Points, in no order, along strands that fork, close into loops and pass close to each other.
Two points are linked if the straight distance between their rows is under 56.8. Some points are linked to none.
Q710: [  5   4 -16  -4  22   5  -8  -5  13   9 -10   5  -4  -7  -1 -13  18  18
  17 -37]
Q912: [ 17 -18 -28  12  -5   9  -1   4  29   9 -15  -1 -18  -4  24 -19  -3  29
 -14 -31]
Q159: [  0  -2   9 -22  28  12  11  22  13  -1  12  36 -20  15  28   5 -24  -9
   6  -2]
Q428: [  1   0   1  -3 -17 -11   0 -13   0   6   1  -5   4  21  -5 -28 -24 -25
   0 -16]
Q943: [-22   4  -6 -15   7   2   9  31  19  -1  10  22  -2  23  -7   3  -4  14
   1 -21]
Q167: [ 15   9  25  15 -17 -30  -5 -33 -19 -12   0 -22   8 -20 -15   6 -10 -28
 -10  29]
Q432: [-24 -10   6 -38   3   9 -20  12   6  24   0  25   4  24 -11 -18 -21  -2
  11  13]
Q793: [  4   1  16 -21  10   9  -9  -1  -3  25 -17   7  -4  -7 -24  -5  -3 -20
   1  -9]
Q366: [-10  13  11  18 -16 -37  -6 -13 -13 -14  -8 -29   5  -2   4 -10   1  -4
 -11 -20]
Q102: [ 14 -12  10 -28   3  13 -23  14   6  37  -8  12   8 -11 -20 -21  -4 -11
  -1  13]
Q919: [ 17 -13  15 -11 -40   6  -7 -15   2  33  -6  -6  -3   1  -1 -36 -30 -24
  -1  19]
Q621: [-15 -15   1 -20  11   7  -1  13  20  10  -3  32   7  25  -4 -14 -15 -13
   1 -13]
Q726: [ 13  -8   8  -9 -19 -18 -16 -15  18  27  -4  -9   3   9   6 -41 -14 -15
  -2  -7]
Q342: [ -7  -5 -30 -12 -19  41  17  -8  -5   4   7  19 -24 -17  17  26   8  34
  26 -25]
Q796: [-21  -1 -15 -17  26  -9  -5  39  24  17   9  30  -5  15  11   2  -7  36
  12 -12]
Q743: [  6  12 -14   4  16   7   8  35  -2   1  13  20 -23  -5   3  21   9  27
  22 -31]
Q312: [ -4 -13  -8  43  19 -26  -3 -29  -6 -28  -7 -43  -3 -14  18  13  17  26
 -23  21]
Q11: [ 12   1  -4  20  23 -10   5  10 -18 -30  -3  -5  13   6  -8  30  12  -3
  -6  41]
Q832: [-18   6   8  14   4 -16   1 -14 -23 -15   7 -41  22  11 -12   6  24 -14
 -11  27]
Q549: [  1  -3  23   4 -18  -8  -9 -26 -24 -14  10 -21  17 -16 -31  24   9 -29
   8  36]
Q848: [-13  -4 -16  -6  35   7 -22  19   8  32  15  27   0  14  -2  -5 -11  38
   8  -1]
Q992: [  0 -17   7  31  14 -38  -9 -32 -23 -24  13 -17  24 -16 -17  15   0  -5
 -25  25]
Q769: [ 20   1   0 -15  16  17  -9  20  12  -6 -22  12   8  -3   4 -12 -11  14
  -3 -15]
Q787: [ 15  -5  25 -30 -20   1  -2  -9   3   7 -37 -14  10  -7  -3 -16 -12 -17
 -13   6]
Q799: [  1   6  15  -6  14   1   3  10 -24 -20  19  -1  14  -7  -7  29  16 -19
   2  51]
Q357: [-11  -4  25 -26 -30  16  12  21 -10  -2  18   2   1   0  -7  19  11 -35
  15  45]
Q746: [  4 -11  16  10  15   2   4   1 -28  -3   4   4  -3   7 -21  13   2 -28
  -9  -4]
Q384: [ -3  12  12  10 -12 -52  -4  -3  -5   5 -24 -30   0 -11  24  -4 -16 -11
 -25 -16]
Q327: [  1  14  15 -23   5   1   2  13  -9 -12   7   1   7   9  -2 -16  -2 -17
  21   4]
Q909: [  9 -12  -7 -14   8   4 -33   4  15  36  -2  -3  23  13   0 -38 -17  20
 -13   3]
Q986: [ -9 -15  20 -22 -46  25  16  -2 -14   6  14  -3   2  -7  -3  -8  17 -31
  10  40]
Q560: [ 27   0  13  -6  -2   8  -5   6   1  -7 -23  -7  13  -2   2 -13 -22 -11
 -14   1]
Q77: [ 14  14  -4  21  -4 -12  15   0   3  -9 -18 -13   7  -1   6  11  17   0
 -21  -6]
Q762: [ 19  16  14  -4 -16  -1   5  -1  -9 -16  -6  -2   4   1 -17  -8 -10 -16
 -24  22]
Q281: [ 19  -1 -23  16 -27   1   8 -21  11  -3 -21  -7 -20 -17  39 -14  -1  33
  -9 -34]
Q720: [-22 -11 -14  36  31 -27  -5 -29   4 -23   5 -38  15  -2  -8  11  26   7
  -9  31]
Q902: [ 15  -2  -9  37   8  -9   8  -5  -4 -37 -15 -12   6  -3   2  24  20  11
 -15  12]
Q604: [  4   7 -15 -16  19   8 -14  17  13  25  16  17   9  15 -11 -30 -20  27
  -4  -6]
Q524: [ 14 -18   1  32  -5 -33  -9 -25 -24 -23  11 -36   6 -12  -7   3   3 -22
 -10  29]
Q247: [ 12   1 -13  19   0 -19  14  -3   5  14 -30  -3  -6  -6  14   0  12  -3
 -19 -28]
Q521: [-21  11  21   1  -3 -16   4 -11 -29 -14  -7 -28   8  10  -1  -7   6 -12
 -16   6]
Q565: [ -4   5  -9  27  23  -9   0 -23 -13 -25  16 -37  25  -2  -1  11  19 -12
  -6   8]
Q483: [  8  -3 -10 -16  25  21 -19  19  30  12  -6  11   3  -9   2  -8   6  17
  15 -21]
Q616: [  4  -5 -26   3   4  19  12  30   0  18   0  19 -24   8   0  -1   9  30
  11 -42]
Q863: [ -1  14 -15  34   4  -7   7   3  -1 -30   5  13   2   3  -8  36  14  14
  10   1]
Q94: [ -2   2   7 -26 -19  13   9   0 -12  15  14  11   5  11 -11  -6 -12 -25
  18  14]
Q208: [  6   3  27  -6 -29 -29  -7 -10  -6   5 -24 -20   4 -14  13 -12 -18 -19
 -28   7]
Q666: [ -2  27   0  19   7   5   6 -11 -10 -24  17  -6   2  15  -6  -5  -1 -18
  -2   5]
Q756: [  7  29  -7 -10   6  -4   6  -2   0 -14   0  19 -10  19   5 -25   5   0
  14  -4]
Q648: [-10   2 -28   5  -4  21  23  -5 -10 -22  23  28 -22   0  20  34  15  26
  26 -11]
Q476: [ -3   2 -24  26 -16  18   7 -15  -5 -27  15   4 -29  -3   4  18  19  22
  27 -20]
Q158: [-18  -6  -4 -10  19  11  16  33  14 -20  19  39 -17  10  16  20 -12  10
   6 -20]
Q681: [  1  36  -2  12  22   6  17 -16  -6 -21   0  14 -13   4  10  -3   4  -2
   4   0]
Q436: [  5  14  -5  43 -15 -42  -1 -20  -7  -4  -9 -23 -16 -15  10   4   4  10
  -2 -33]
Q73: [ 22  13  -3  -1   1 -21  -5 -12  12  26 -29  -1   0 -12  11 -22   5  -7
 -21 -22]
Q418: [-26 -29  15 -48 -10  15 -10  21  11  37  20  21   1   8 -13 -10 -21   0
   8  28]
Q566: [  7   4  -4  26 -22 -36  -8 -11  21  11 -12 -20  -8 -10  21 -13 -14  10
  -3 -39]
Q798: [-11 -14 -12 -11  34  19 -35  26  26  36   5   8  20  24   2 -11 -13  31
   2  23]
Q412: [ -6   8  14 -12 -16  -6   8  -3 -28 -13  13 -10  35 -15 -15  22  12 -23
   2  34]
Q359: [ -9   9 -18  33 -28 -15  18  -4  -3 -26  -8 -12 -10   1   0  12  24  30
 -12 -29]
Q564: [ -2   4   7  -1 -25  -8  13  -9 -18   2  11  -4  30  11  -9  -3 -12 -31
   5   3]
Q409: [  1  -7 -25  42 -28   6  12 -11  -7 -27   3 -16 -11  -8   6  32  27  34
   3  -4]
Q71: [-22   9   1  13  22   4  13 -15  -9 -25  28   1  -4  11  -5  15  20 -21
  -3  13]
Q132: [  0 -13 -31   9   0  33  16   0  -6  16 -11  14 -23  -9   9  20   7  39
  11 -40]
Q155: [ -6  10 -20  14 -22  18  13 -25   1 -12 -15  -6 -15 -23  23  12  -3  41
   5 -36]
Q853: [  2   6 -17  44  -1 -17  -4 -30   6 -39  -6 -40  -7 -26  24  13  18  16
  -7   1]
Q473: [  8  -3  -9  21   2  26   9  -2  20  -7 -17  -7  -8  -3  10 -14 -10  13
  -9 -35]
Q450: [ -6 -18  26 -23 -58  13  11  -8  -8  13  -8   7  -6 -14 -17 -16   3 -19
   5  14]
Q429: [ -2  17  18  -9   8   7  -8 -16  10   4 -20  14 -20   2 -22 -16  -1 -11
  -9 -17]
Q993: [ -6 -27   0 -23  26  12 -35  31  18  44  18  13  11  10   4   7 -10   6
  -3  42]
Q695: [  3  16 -11  24   3  13  10 -21   8 -16  -9 -13  -4 -19   6  17  -1  20
   0 -32]
Q188: [-13   2   8 -46  37  12   1  31  12  39  18  15  -4  14   6   0  -2 -10
  11  11]
Q857: [ 12   3 -16  -5  13 -10 -16 -12  17  29 -19  -2   7  -8  -2 -32   5   4
   9 -26]
Q505: [ -8   8  18 -22  -5   7  10  23   0   1  29  -2   5  14   5  19   9 -49
  26  29]
Q840: [ 12  -9  18  -5  21  20  12  21   2 -16   8  30 -12   4   1   9  -3 -27
   7   5]
Q191: [  6 -25   1 -30  15  23 -43  15  13  37   0  12  18  -1 -21 -13 -16   4
   9  33]
Q538: [  5  12 -14   9   9   4  14  12   0 -11   8  22 -12   1 -21  14  17  12
   8 -14]
Q52: [-13   3  35 -26   9  -8  11  35 -12  -4  22  20 -12  14   4  30 -24 -16
   3  15]
Q568: [-14 -29  17 -41 -33  29  -1   3   6  28   1  12   5 -13 -19 -17 -16  -9
   8  17]

A piece is two or more points that can be reached from each other along the links. Count, over all rows, the pieces, the separate loops (a circle has one, a figure eight two, a Y none), the forks (points with three links) and the tips (points with one).
pieces => 4
loops => 1
forks => 5
tips => 11

A fork is a point with three links, a tip a point with one. Leave the first point through the second and follow the links. Name the first fork or tip that comes.
Q560, Q769 => Q902
Q538, Q743 => Q359
Q505, Q357 => Q943
Q666, Q681 => Q919
Q919, Q726 => Q71
